Points on a hilly landscape, in no order, each with its height.
From any point a climber takes the steepest step (rise divided by distance) to one of its 2 nearest points. It stops when none of these is higher. Distance is the straight distance between rows; heights are no part of it.
gigo: [120 127  68 128 174 109 127 115 126  81 156  97 132 129  97 148 155  99
  95  82  76 113 164 155 161 135 136 175  78 151 176 155 100 101 142 147
 147 153 152 170 115  94  97 114 155 122 159]  height 469
Pafe: [ 88  90 103  53  93 161 116 180  60  89 103  96 107 131 168 151 149 105
  76 107  58 116 131 121 136 121 115 105 107  76 136 180  99  74 166 154
 149 130 156 180 168  81 136  48 121 161 146]  height 52
mibo: [167 132 124  70 107 142 117 126 167 156  91 127 180 113 117 113 118 144
 102 129 141  91 132  74  64 134 135 112 101 145  82 132 138 144 158 115
 155 135  90 118 118  98 149 153 136 196 155]  height 109
gapop: [175 156 136 183 127 100  87 133 159 167 113 108 138 113 117 113 115 103
 171 149 161 136 130 111 139 141 142 137 142 151 127  94 171 157 106  73
 107 127 106 121 130 149  85 184 128  84 124]  height 313
Bosav: [152 166 136 101 107 156 139  89 200 172 126 176 158 131 124 149 104 168
 164 149 148 114 129 119  95 110 136 116 148 154 142 114 163 164 145 154
 125 130 108  73  91 113 180 166 137 192 123]  height 419
guso: [121 152 127 190 151 109 116 118 173 155 133 132 121 105 167 109  98 126
 237 148 142 159 120 136 157 118 106 138 179 128 154 100 109 135 101 131
  90 102 129 112 129 167 147 132 142  90  93]  height 259
forul: [119 135 159 180 117  90 153  56 155 151 177 165 126 129 101 125 107 119
  94  81 141 136 108 126 196 160 154 160 144  86 137  82 123 112  90 114
 104 139 158 135 105 172  98 167 119  77  71]  height 494
Baf: [127 136 133 184 169 104 141  75 179 129 155 135 139 133 125 107 107 125
 142 110 146 122 118 134 154 148 122 150 122 102 142 110  94 131 123 117
 122 134 133 139 108 169 144 144 146  97  94]  height 560
Samo: [121 142 127 154 145 128 124 113 202 147 101 183 145 121 135 100  85 172
 176 121 124 117 138 122 113 130 127 138 142 115 130 149  80 131 167 172
 117 114 128 124  90 147 188 141 182 163  94]  height 193
bege: [101 112 154 109  41 162 151 144 133 143 151 114 139 141 153 163 154 109
  80 122 141 108 125 124 144 149 152  96 133  92 146 114 173 110 104  68
 124 157 121 151 143 118  70  98  84 126 158]  height 239
gub: [137 121 111  75 112 165 106 187 180 187  71 137 184 121 133  73 139 132
 133 157 146 115 156  74  62 121 140  98 127 127 107 160 117 142 163  72
 132 123  85 117 126 109 121 144 118 151 136]  height 89
voloz: [120 122  80 118 146 126 140 131 151  92 151  66 139 166 131 145 167 102
 106 107 118 106 153 175 127 122 103 141  80 151 186 158 111 112 126 101
 151 148 125 154 129 121 128 107 131 129 175]  height 403
nimol: [109 121  81 129 207  97 126 104  67  82 129 121 107 108 115 137 147  92
  97  75  68 157 134 115 176 121 117 175 113 131 135 148  71  93 147 193
 162 134 163 179 129 102 118  99 155 101 129]  height 559
devid: [114 133 105  52 158 123 150 127 129 128 114 174 115 111 107 133 128 156
 114 121  79 128 118  82 112 110 112 135 137 136  95 169  73 105 147 187
 142 129 129 125 105 101 184 107 124 154 111]  height 308
zolob: [173 125 117  63  86 157 113 151 119 127 116  43 163 133 124 134 160  95
  63 132 140  86 144 113  65 123 135 108  85 164 119 121 177 153 128  61
 157 152  94 139 143  89  86 144 110 149 200]  height 206
Rereg: [124 127 140 170 139 125 117 119 159 154 127 107 139 109 191 108 100 107
 180 131 173 160 108 113 135 133 105 122 177  93 123 104  98 135 114  80
 112 130 104 139 146 181 114 117 124  68 113]  height 287
zazed: [142 134 171 173 132  78 125  85 129 153 142 152 107 103 120 123  99 116
 132 116 161 161  91  93 164 155 143 134 172  89  90  84 143 141  87  99
 113 136 121 126 129 166  83 170  99  63  78]  height 437
tis: [132 158 165 149  95 128 150 103  90 135 184 140  84 108 138 187 134 136
 178 161 163 170 101 136 172 122 138 140 177 171 127  60 195 156  45 137
 103 114 132  80 146 141 105 136  94  95 112]  height 154
masim: [122 110  97  68  75 152 126 151 143  94 104  64 162 160 137 162 140 134
  79 108 102  65 139 138  94 134 119 104  74 119 171 165 121  94 154 109
 139 142 117 156 152  91 152  95 121 223 170]  height 368
pab: [158 147 132 105 140 124 131  89 141 121  94 118 144  82 125 138  94 132
 114 108 126 119 123  76  92 139 124 136 143 157  80 103 136 146 152 163
 161 138 112 137 115 106 137 150 161 157 142]  height 135
lage: [121 115 129  83 106 164 127 197  65  98 124 115 106 125 115 140 176 112
  75 138  71 118 162 112 132 127 151 118 111 129 139 155 157 108 133 120
 123 141 148 156 142  69  63  86  97 132 161]  height 99
toguv: [169 154 176 198 124 105 108 127  79 136 122 144  90  91 132 130 111 152
 186 169 162 159 107 113 155 117 141 131 183 152  95  73 192 174  72 132
  97 100 131  78 162 158 103 165 109 106 103]  height 179
fonip: [ 96 122 123 113  47 163 151 149 162 120 132  85 148 165 170 177 146 129
 121 118 114  81 144 172 122 121 124 104 114 119 213 137 140  87 118  97
 121 135 134 143 145 121 130  81 123 185 171]  height 293
kip: [155 120 138 185 101 134  92 152 169 135 121 111 166 175 113 109 122 151
 135 159 175 102 154 171  97 131 148  97  75 111 149 146 161 163 145  58
 124 129 107 115 124 152 112 156 146 153 141]  height 195
pesof: [ 96 118 133 140  95 120 178  65 136 101 195 119 131 165 146 165 129 121
  59  70 138 107  98 177 164 140 124 138 107  81 154 105 123  98  86 121
 143 153 148 154 121 162 125 114 112 111 140]  height 187
feva: [ 99 121 163 152 133 127 122 135 158 153 108 196 126 128 143  83  93 171
 142 128 141 138 111 106 126 135 129 113 155  65  89 141  84 119 150 146
 108 106 129 125 123 160 152 130 135 126  80]  height 204
Miv: [123 127  87 146 170 118 166 125 181 159 200 148 143 189 101  92 167 117
 136 143 160 120 134 150 147 141 110 138  80 106 164 165  86 129 104  55
 125 156 118 110 103 169 155 141  93  80  89]  height 460
nurum: [138 153 135  85 132 139 130 145 174 164 109 215 145 139  78 104 117 203
 145 166 129 107 139 111  91 101 151 113 128 152 103 160 140 154 148 160
 122 118 100  67  88 113 187 176 127 194  98]  height 405
suv: [125 123 120 144 120 139 136  99 168 103 106  83 139 132 178 155 107 138
 145 111 141 108 122 161  99 122 100 119 120 134 145 124 111 135 137 148
 142 126 114 143 135 151 169 104 170 165 159]  height 294
gose: [122 139 123 137 140 119 137 123  81  97 129  96  91  81 159 159 136 107
 151 112 110 153 122 139 153 112 123 152 157 159 133  91 143 112  94 162
 128 134 146 152 148 111  85  95 135  94 151]  height 487
pobi: [157 163 142 129 123 120 158  52 185 132 155 188 145 126  85 143  95 183
 123 110 131  95 127 123 116 135 144 143 124 136 117 108 152 156 143 173
 132 136 135  97  76 130 180 186 162 183 106]  height 457
Zer: [ 64  75 188 137  82 130 118 171 120 131 131 202 117 176  95  88 131 144
  63 125 120 128 128 152 153 165 183 101 132  22 121 182 117 101 171 121
  91 102 182 132 113 144  98 138 109 113  68]  height 456
fizav: [143 130 161  87  72 161 117 181  94 139  98 145 121 106 111 138 144 160
 107 165 120 101 147  99  90 124 163 102 135 152  86 118 189 149 128 131
 123 123 124  96 132  91  99 131 108 179 156]  height 461
Rula: [ 91  94 145  68  56 167 140 171  72 100 142 116  98 143 142 166 158 131
  63 114  77  95 127 135 149 139 140  89 106  69 133 152 158  81 133 119
 123 142 157 155 159  81 116  70  79 163 150]  height 77
dineg: [123 123 141 107  85 165 107 155 110 113  81  82 130  98 193 149 113 139
 135 126 129 112 124 132  85 115 112 102 136 133 107 110 143 129 150 147
 138 117 129 137 158 118 147  84 149 177 173]  height 340
Noged: [126 151 124 113 141 130 161 130 140 170 184 173 121 161 106 121 165 145
 189 192 159 151 110 142 135  99 110 128 141 165 143 131 145 160  83 118
 118 121 110  46 108 138 189 139  77 111  93]  height 570
kina: [136 121 163 192 157 100 115 163  57 103 141 132  69 120 136 113 134 144
 196 186 151 164  99 166 156 106 112 113 148 143 107 112 164 149  86 144
 102  98 137  85 171 156 133 124 104  94  94]  height 201
ven: [113 161 117 125 124 131 131 121 223 174 107 193 157 103 122 134 111 141
 188 115 102 112 160 110 143 131 156 157 177 143 169 138 101 109 150 171
  88 124 161 123  79 114 122 147 165 154 109]  height 181
zunup: [131 150 107  67  81 159 175  89 208 179 153 135 153 189 150 155 132 141
 150 149 160 109 120 151  93 111  93  98 130 138 181 134 130 146 108  97
 131 150  89  77 111 132 224 132  90 191 128]  height 339
pava: [142 137 169 185 123 109 121  73 150 132 129 173 137 127 106 124  85 172
 105  93 146 113 118 115 131 151 153 135 131  99 103  95 130 144 139 140
 123 128 125 124 113 156 140 180 163 138  92]  height 502
mel: [144 129 112  82 121 131 128 129 100 100 133  77 132 132 119 148 149 101
  60 109 123 112 125 112 109 128 121 123  94 130 111 121 148 129 120 106
 168 168 109 164 146  99  93 120 111 119 178]  height 250
mazef: [152 145 102  97 103 166  99 178 167 155  79  91 174  91 108 121 151  89
 134 146 110 103 188  91  96 127 170 144 136 191 153 118 148 131 163  99
 120 128 126 150 126  62  68 142 164 158 191]  height 46
Lof: [143 113 149 224 156 107 100 168  93  98 133 147 105 152 106  83 122 159
 182 173 142 125 123 184 142 118 126 108  95 112 118 149 142 144 123 138
 102  87 133  99 143 164 154 140 134 117  89]  height 219
gapud: [170 116 116 152 159 122  77 111 127  87  81  75 159 122 116 112  93 133
  68  96 140 115 137 119  92 162 128 148  55 118  88 139 112 137 175 130
 177 147  96 180 122 136 102 155 189 152 147]  height 207
bunon: [ 71 101 151 149 129  96 153 101  83 127 154 186 107 135 114 120 127 110
  84  79  96 150 124 136 211 148 167 140 159  65 132 124  73  75 136 153
 107 111 196 152 119 141  90 128 125  80  87]  height 411
bipod: [110 108 115 167 172  95 118  64  99  75 137  81 112 120 163 129 103 105
  97  58 140 151  99 150 160 137 110 156 103  80 122 106  91 109 127 150
 169 150 140 194 149 159 116 128 157  74 128]  height 292
numus: [107 120 115  88 120 158 131 150  67  90 111  75  99  88 187 167 134 113
 128 107  97 138 118 128 117  96  96 125 143 154 113 120 130 105 119 160
 145 134 137 151 174 104 128  67 137 130 172]  height 404
Pali: [120 138 123  79  72 181 140 170 124 161 124 100 124 113 170 148 151 111
 163 158 129 135 138 129 105 105 119  95 175 171 148 103 168 126 100 103
 109 125 117 107 154 104 113  77 102 122 164]  height 82
logot: [112 151 127 143  93 136 188  62 191 137 191 143 153 158 133 163 129 129
 118  97 141 102 117 163 148 139 119 142 130 108 179 107 135 116  96 117
 132 146 136 121  90 154 152 139 118 135 123]  height 165
Sulig: [ 98 115  91 112 137 122 155  87 178 140 123 105 151 155 157 138 122  85
  97  60 130 133 134 119 138 145 117 145 138  88 172 140  51  79 152 100
 147 151 129 186 115 142 126 105 136 118 141]  height 410
tar: [ 88 100 190 175  92 116 124 134  92 129 147 197 109 147  84 115 140 131
  53 107 106 130 132 146 189 177 198 125 149  47 132 121 138  95 133 123
  80 106 193 142 119 138  53 146 119 108  73]  height 439
lar: [124 130 105 111 137 127 141 165 144 154 167 140 137 156  97 117 177 111
 121 160 131 133 142 126 134 122 128 128  99 136 155 156 128 126 106  78
 130 139 108 113 111 124 116 120  91  86 126]  height 423
Zofud: [152 135  80 105 171 138 144 104 140 122 143  70 132 165 139 129 127 134
 166 154 160 130 117 177  83  96  60 121  96 188 146 138 121 171 118 130
 156 136  83  90 120 126 216 114 130 143 154]  height 263
Tiz: [166 166 118 133 166  82 151  87 140 132 150 131 111  85  83 147 134  89
 151 123 119 146 136 104 173 137 130 183 160 200 152  81 158 130  87 142
 122 145 139 135 114 111  72 176 122  80 115]  height 420
tavod: [172 166 123 148 132 121 126  94 153 143 162  82 130 112 121 152 133  82
 160 136 164 140 126 136 144 122 124 161 134 198 154  72 186 151  82  97
 125 145 109 124 124 129  89 170 124  78 144]  height 359
Zelem: [ 95 103 161 198 139 123 120 130 116  92 137 175 128 157 132  89 100 181
 116 127 124 123  98 161 139 141 110 117 109  51 104 155  84 126 147 157
 116  93 149 116 133 178 190 120 162 130  69]  height 217
zagor: [136 122  90 113 209  99 137 149  98 117 134 133 110 117 115  94 141 120
 166 155 116 158 122 111 126 101  88 143 118 155 114 157  93 129 131 146
 144 123 111 124 137 136 164 108 118  84 109]  height 60
kinov: [109 135 100  46 151 138 160 164  98 147  94 157 107  80 145 140 131 132
 170 149  82 160 118  85 101  77  91 126 181 167 100 159  90 121 125 186
 129 109 128 101 137  96 188  86 116 132 114]  height 268
rike: [105 112 163 157  37 162 113 168 135 117 134 110 127 153 153 158 141 144
 116 142 149  90 148 179 127 141 158  87 111  85 164 124 190 123 131  95
 107 127 143 136 152 138  85  98 117 168 158]  height 261
sed: [124 111 129 153 175  86  88 182  85 131 101 159 106 121  74  84 148 105
 113 134  93 161 159  88 170 148 173 146 129 112 120 173  96 101 147 116
 110 111 154 152 136 121  52 139 118  76  93]  height 178
bive: [126 113 145 143 150 132 121 170  39  99  97 131  70  83 154 126 128 142
 191 164 121 154 121 127 121 102 107 113 168 162  85 121 148 143 106 180
 118  95 136 107 167 133 128  90 134 114 126]  height 212
rodug: [120 163 144  98  89 148 187  81 120 139 203 123  99 129 153 208 146 125
 162 139 158 152  88 151 151 108 109 123 169 170 144  68 184 151  52 147
 127 128 133  63 124 125 160 111  91 135 136]  height 127
Lefuv: [ 86 104 145  69 140 116 148 115 150 176 111 201 131 143 106  98 121 122
  74  92 121 158 114  58 145 150 156 121 158  59 100 161  51  85 168 120
 130 137 133 135  96 131 128 135  99 105  88]  height 504
nipap: [124 134 105 168 223  64 146  90 122 128 152 173 114 109  96 100 122 124
 168 113  96 154 124 124 186 134 118 189 131 141 139 126  68 102 122 171
 105 115 171 133 119 149 138 154 145  93  70]  height 418
vulez: [ 86  83 137 142 148 106 129 100  38  74 143 120  91 118 162 144 116 106
  77  68 105 162  90 142 178 136 128 130 125  62  95 120 100  97 135 166
 158 135 170 180 163 136 102 101 124  84 124]  height 336
batat: [138 148 127  38  59 171 154 120 165 157 136 125 140 170 139 166 130 173
 123 147 143  82 113 135  91 109 128  88 119 155 140 124 171 147 121 124
 124 135  98  68 129  93 215 124  91 227 153]  height 387
Mevu: [154 107 148 205 151 122  71 172  53  70  87 103  99 100 146  97 101 141
 149 159 134 138 112 156 107 134 114 115 104 121  74 141 137 155 144 164
 138 101 117 142 164 157 121 124 167 120 129]  height 214
gev: [120 148 131  98 138 150 120 164 100 136  73 132 112  59 170 128 110 149
 202 157 109 156 127 101  85  91  99 108 198 178  91 120 123 148 132 188
 112  88 118 100 150 113 160  91 157 142 129]  height 237
kod: [178 148  99 150 214 110 121 115 118 132 137 108 110 137 112 104 124 116
 214 183 154 168 121 148 119  99  78 142 130 217 135 106 140 188 110 136
 124 115  98  77 125 138 180 158 124 100 120]  height 209
kato: [164 139 140 189 180  93  90 123  98 109  91 120 110  85 124  95  86 136
 175 139 138 150 108 106 124 126 107 137 141 155  76 107 125 157 122 156
 125 112 111 121 142 151 133 161 154 102 117]  height 186
zime: [124 148 135 155 154  67 144  84  94 143 132 155  95  76 126 144 125  89
 146  92 104 169 118  95 208 133 156 171 189 145 142  86 119  96  85 148
 105 134 165 153 141 127  51 151 118  70  97]  height 495
guna: [122  91 153 152 125 134 102 133  98 107 116  89 118 124 181 110 102 115
 132 133 159 143  97 126 102 143 105 101 140  74  78 115 123 146 129  99
 140 128 110 154 162 163 111 108 122  90 140]  height 327
Met: [167 127 131 137 150 130 101 143 128 113  97 144 148 138  83 104 115 172
 102 155 136 108 134 118  78 130 131 117  72 137  77 155 131 162 163 140
 153 124  95 108 113 125 169 152 156 172 127]  height 88
rivet: [152 138 146  64  97 151 106 187 125 156  91 178 135 135  82 115 144 183
 128 189 129 102 138 106  72 101 151  88 115 164  86 158 172 168 138 137
 127 123  98  58 110  86 155 161  98 200 132]  height 428
lir: [178 128  73 122 195 109 103 116 140 107 105  84 154 117 103 109 119  99
 104 115 128 121 140 101  93 137 103 164  79 157 100 144 106 148 163 122
 172 153  95 170 115 117 120 155 156 103 152]  height 242
fut: [152 160 132 123 132 114 119 126 186 176  80 167 143  74 101 126 107 120
 176 128 115 130 161  72 138 137 168 162 189 165 141 106 143 123 139 149
  95 125 146 134 102 101  76 165 149 131 120]  height 167
napu: [128 136 138  99 122 155 134 160 109 144 146 131 109 153 140 124 142 148
 173 194 158 152 111 141  99  91  99  90 145 168 111 124 164 164 101 123
 119 107 102  59 132 120 184 109  94 131 143]  height 640
Rine: [136  91 111 109 153 128  73 142  75  96  63 104 152 113 115 104 103 119
  50 105 111 139 131  90  99 160 134 134  75  92  65 171  78 112 195 151
 188 126 110 191 139 117 116 128 177 144 134]  height 175
Resok: [101 105 126 173 170 114 107 135 119 110 121 198 135 142  90  78 108 166
 111 114  97 128 142 134 143 151 141 151 102  88 117 181  47 106 180 170
 111  90 152 136  98 158 171 135 173 129  63]  height 203
vifil: [168 145 103 179 151 128 111 119 191 149 138  99 151 194 110 115 125 144
 179 156 178 104 159 190 109 119 110 121  81 171 176 138 151 184 138  86
 137 131  97 104 103 146 169 166 144 149 139]  height 211
lobun: [171 125 138 109 108 163  93 162 103 144 102 101 144 164 142 105 133 155
 161 188 170 135 127 149  53  98 115  79 117 174  94 126 175 190 135 111
 141 103  86  64 131 109 183 134 120 178 171]  height 564
kalo: [ 85 109 151 120 135 103 140  87  94 133 116 156 100 104 145 143 105 106
  86  68 106 169 111  90 171 143 159 132 167  76 101 104  82  86 139 160
 135 135 159 178 127 121 106 117 125  96 121]  height 378
Pifiv: [112 107 152 146  98 118 131 104 122 116 164 112 127 145 118 149 136 105
  59  86 135 126 122 146 160 169 160 136 109  81 138 112 151 104 120  95
 134 156 136 164 128 136  60 129 106  92 144]  height 213
fev: [ 80  72 145 149 144 113 130 112  44  54 153 132 105 149 123 125 125 132
  37  77  77 130 115 183 172 153 127 136  81  52 112 162  85  88 163 164
 148 113 178 161 149 135 130 101 145 115 101]  height 297
Lav: [140 151  98 116 147 121 167  74 141  87 189  95 124 147 115 165 143 119
 124 112 111 100 137 180 141 117 110 163  82 176 179 118 151 130 108 152
 144 153 140 123 101 122 152 126 135 144 157]  height 344
Domo: [145 134 118 126 155 102 140 114 100  87 164 112 115 143  70 136 152 130
  88 130 119 109 128 151 138 134 128 141  69 158 116 132 167 143 107 125
 150 148 116 121 119 120 123 145 120 118 144]  height 296
pazin: [117  98 150 189 122 129 105 167  88  69 130 119 114 147 137 119 121 153
 126 150 128 115 124 189 121 129 118 102  88  97 120 151 147 133 144 142
 132 103 131 129 147 146 138  98 146 142 123]  height 236
Ruz: [ 90 118  82  77 145 135 151 128 155 133 122 136 141 141 139 134 143 119
 112  95  79 124 141 111 127 120 114 130 122 108 155 183  56  70 161 146
 139 135 141 159 111 115 171  83 130 153 127]  height 353
Regu: [177 131 117 147 158 110  81 146 154 157  94 100 151 116 108  87 121  98
 132 139 159 135 142  85  89 139 133 136 117 134  96 128 123 163 144  81
 137 141  94 148 124 138  98 168 135  90 133]  height 278
nizev: [148 122 177 120  72 167 100 171  77 146 107 126 122 127 140 123 127 159
 121 184 169 126 112 116  69 111 133  72 137 119  47 109 201 185 122 102
 124 104 102  78 154 124 138 139 113 173 146]  height 506
Gazi: [125 159 135 141 101 142 120 146 193 190 115 150 144  94 156 122 115 121
 226 160 143 150 148 117 130 110 140 130 203 153 172 100 139 137 112 116
  89 102 115  94 123 135 122 129 125 107 112]  height 240
mis: [ 93 137 150 109  82 137 162 125  98 108 152 174  98 114 130 176 128 171
 113 111  91 102 118 141 149 121 146 120 153 116 118 116 148 106 105 185
 107 123 170 119 124 115 152  96 124 176 132]  height 241
noriv: [143 160 101 175 124 130 161  59 246 159 154 119 170 149 137 164 108 114
 169 106 158  99 153 170 140 138 125 163 132 149 212 102 130 142 121 106
 122 148 132 131  92 165 139 169 155 139 126]  height 145
rog: [146 154 114 150  87 153 138  85 209 137 137  75 164 131 167 175 124  97
 145 105 171 108 150 165 121 132 122 144 140 163 210  82 165 135 106  93
 139 149 111 144 120 140  89 139 144 147 181]  height 125
nafe: [137 144 101 138 172 127 140 102 155 140 139  94 135 110 167 121 123 109
 217 151 145 164 113 139 120  96  73 149 157 186 152  96 117 151  99 124
 120 126 104 101 136 149 159 117 131  85 124]  height 232
Tum: [114 100 135 163 181  85  98 170  92 113 114 198 109 147  41  74 144 143
  88 123  91 152 148 114 169 155 164 138 108  84 112 202  65 101 175 140
 103  97 165 138 117 139 101 161 136  94  44]  height 191
purav: [166 145 144 157 114 126  71 166 142 174  45 131 150  55 137  94  98 114
 178 140 127 137 167  65 113 136 165 136 191 162 104  85 148 141 141 124
  97  96 129 142 139 125  53 163 150 128 139]  height 150
vib: [137 125 136 144 144 101 116  65 149 107 131  86 144 127 120 137  95  95
  48  49 154 130 123 111 136 174 155 151 105 100 119 102 119 113 141 106
 157 164 126 191 112 135  70 161 145 108 141]  height 188
Kapa: [ 96 146 141  92  38 178 165 132 123 146 171 112 103 136 178 199 155 132
 163 140 131 120 116 157 149 109 126 105 168 145 170  92 178 121  67 131
 102 133 132  93 135 113 144  79  90 150 158]  height 103
Ramo: [132  99 131  98 129 145  93 201  44 117  70 136 102  98 119 112 159  98
  87 140  83 147 153  74 119 127 154 132 146 116  94 162 130 111 156 121
 132 122 154 163 161  83  47 113 107 107 144]  height 119
gemi: [ 88 144 167 117  41 154 159 126 150 147 163 185 124 135 128 167 136 154
 101 119 118 103 124 137 168 144 179 113 159  89 151 115 153 101 102 135
  98 133 166 116 107 121 106 112 106 156 123]  height 223
vopa: [100 129 101  61  79 170 136 179 109 120 106  83 125 112 169 161 158  98
 113 108  64 107 149 123 124 108 129 115 142 133 184 155 121  66 145 139
 118 134 150 164 157  67 122  48 122 175 167]  height 24
laraf: [155 132 104 124 186 111 117 171 115 128 111 155 129 136  92  80 137 159
 151 183 133 144 129 108  82 116 102 119 101 160  82 178 110 165 143 130
 148 111  87  98 114 134 173 139 126 120 112]  height 75
goder: [155 143  94 121 136 134  99 176 128 123 118  93 141 100  95 131 161  85
 113 124  80 115 183 112 152 127 162 162 120 184 174 126 144 115 132 106
 118 145 140 177 125  72  43 128 144 109 181]  height 31
Betap: [143  77 140 102 132 138  79 183  17  90  60 105 126 110 113 113 130 111
  40 134  98 138 130  86 104 153 138 119  97  78  34 169 134 125 183 144
 161 118 144 176 166  97  70 117 127 142 139]  height 144
gopek: [141 140  95  55  93 184 120 207 141 185  92  94 162 113 135 119 165  91
 152 158 106 114 178 112  74  98 131 113 150 198 177 130 135 121 135  78
 109 122 115 113 139  79 101 106 124 129 175]  height 62
zabo: [120 138  95  89 147 127 181  98 178 135 159 134 135 168 131 135 134 144
 141 138 120 102 112 148 104 107  75 117 108 140 157 155 103 134 118 130
 140 141 103  96 107 140 219 119 109 153 123]  height 300
bav: [140  99 168 175 160  83 110 123  77 114 133 126 104 125 117  99 118 107
 106 130 157 164  81 111 136 149 126 130 130  68  64 123 132 139 113  92
 127 137 125 153 152 157  80 144 105  55  94]  height 379
Tamom: [ 95 114 120 169 207  76 142  97  57  83 162 162 106 123  99 101 138 127
 107  84  74 151 118 143 190 136 125 174 106 106 116 142  56  97 131 187
 136 110 193 148 132 142 142 136 155  92  78]  height 474
dato: [ 94  94 102 112 162 134 142 130  99  99 133  84 112 126 196 124 126 121
 148 120 126 145  86 136 114  99  57 116 137 100 120 153  82 121 136 129
 160 127 107 148 170 151 182  63 124 111 141]  height 226
vipu: [135 121 115  96  89 146 127 144 187 161 123  95 166 170 129 130 148 129
 111 143 160  91 150 142  84 129 133 101  98 135 165 144 157 130 138  59
 133 148 100 125 123 120 129 129 116 171 160]  height 176
bap: [ 88 123 124 100 124 123 170  61 184 167 130 172 150 140 139 127 105 116
  85  67 142 138 110  91 148 161 126 134 156  67 128 121  50  92 147 121
 139 156 129 149  91 152 150 133 124 121 104]  height 462
tun: [ 81  88 168 101 112 138 111 162 126 153  88 180 128 149 111  87 128 113
  78 117 139 150 124  81 140 158 176  99 150  31  98 168  93  95 187 105
 114 115 146 150 128 126  79 124 102 114  96]  height 473
Gezod: [168 141 139 149 150  93 107  62 140 122  98 112 128  81 119 119  78 114
 102  83 149 148 117  75 121 156 138 151 136 122  77  79 119 142 146 135
 149 144 111 165 119 130  97 182 161  99 124]  height 161
Nelo: [118 120 124 169 153 133 137 116 130  93 138 119 115 131 177 120 108 156
 181 148 140 132  97 164 120 107  79 118 125 122 119 136 100 143 126 159
 129 108 120 112 140 171 199  93 151 135 126]  height 262
Kudi: [118 135 145 182 151  80 140 105  93 108 171 131  89 107 134 135 124 122
 160 123 126 146 105 145 192 127 126 154 149 133 138  88 141 117  75 152
 106 124 162 124 144 155  99 131 122  80  96]  height 585
lolu: [ 92 120 128 132 116 126 132 129  97  73 155 141 115 139 105 144 136 149
  70  99  75 102 142 161 144 135 130 130  98 100 132 159 109  86 142 176
 126 122 169 140 116 126 139  99 143 156 128]  height 267
vas: [159 125 126 123 101 146 110 139 139 145 128  62 169 156 143 116 151  94
  98 149 191 112 132 139  72 127 125 103  94 135 121 116 168 170 116  31
 152 151  79 130 141 132  95 148 114 117 171]  height 174
Simu: [102 156 132 117  72 153 153 146 181 178 152 185 137 130 138 144 149 127
 167 152 135 132 142 124 161 129 162 129 176 128 175 122 139 105  96 119
  95 119 134 101 103 132 100 124  98 115 109]  height 224
Fip: [128 148  93 153 179 102 173 110 166 154 208 146 134 159 104 108 165 116
 192 173 148 134 131 165 170 116 105 155  95 164 186 126 115 132  84 102
 106 134 137  78 105 155 161 147 104  81  96]  height 509
Gavi: [186 143 105 134 165 132 113 108 136 135 143  84 128 179 101 114 133 130
 176 175 179 148 136 174  96  95  93 124  87 222 144 117 182 200 111 118
 138 128  92  70 101 119 191 158 125 139 153]  height 234
Nulo: [142 135 133  71  64 159 131 119 147 110 112  74 143 132 134 171 135 152
  99 120 135  74 130 143  85 118 127 107  94 165 147 118 173 127 138 131
 143 142 112 120 137  86 161 118 128 226 188]  height 465

Call two points neighbours if one is among the 2 nearest of the other. Go from one point of each pair to the other, from neighbour to neighbour, staying as high as possible. Name the lowest point that can't be avoided.
vulez / Baf: gemi
pazin / Lefuv: kina
Nulo / vulez: kod
nimol / Baf: nipap
Zelem / Kudi: purav
napu / nimol: nurum

Where does a climber stop that starts at each point below?
bive: Lefuv
vas: nimol
kip: Nulo
Ramo: Kudi
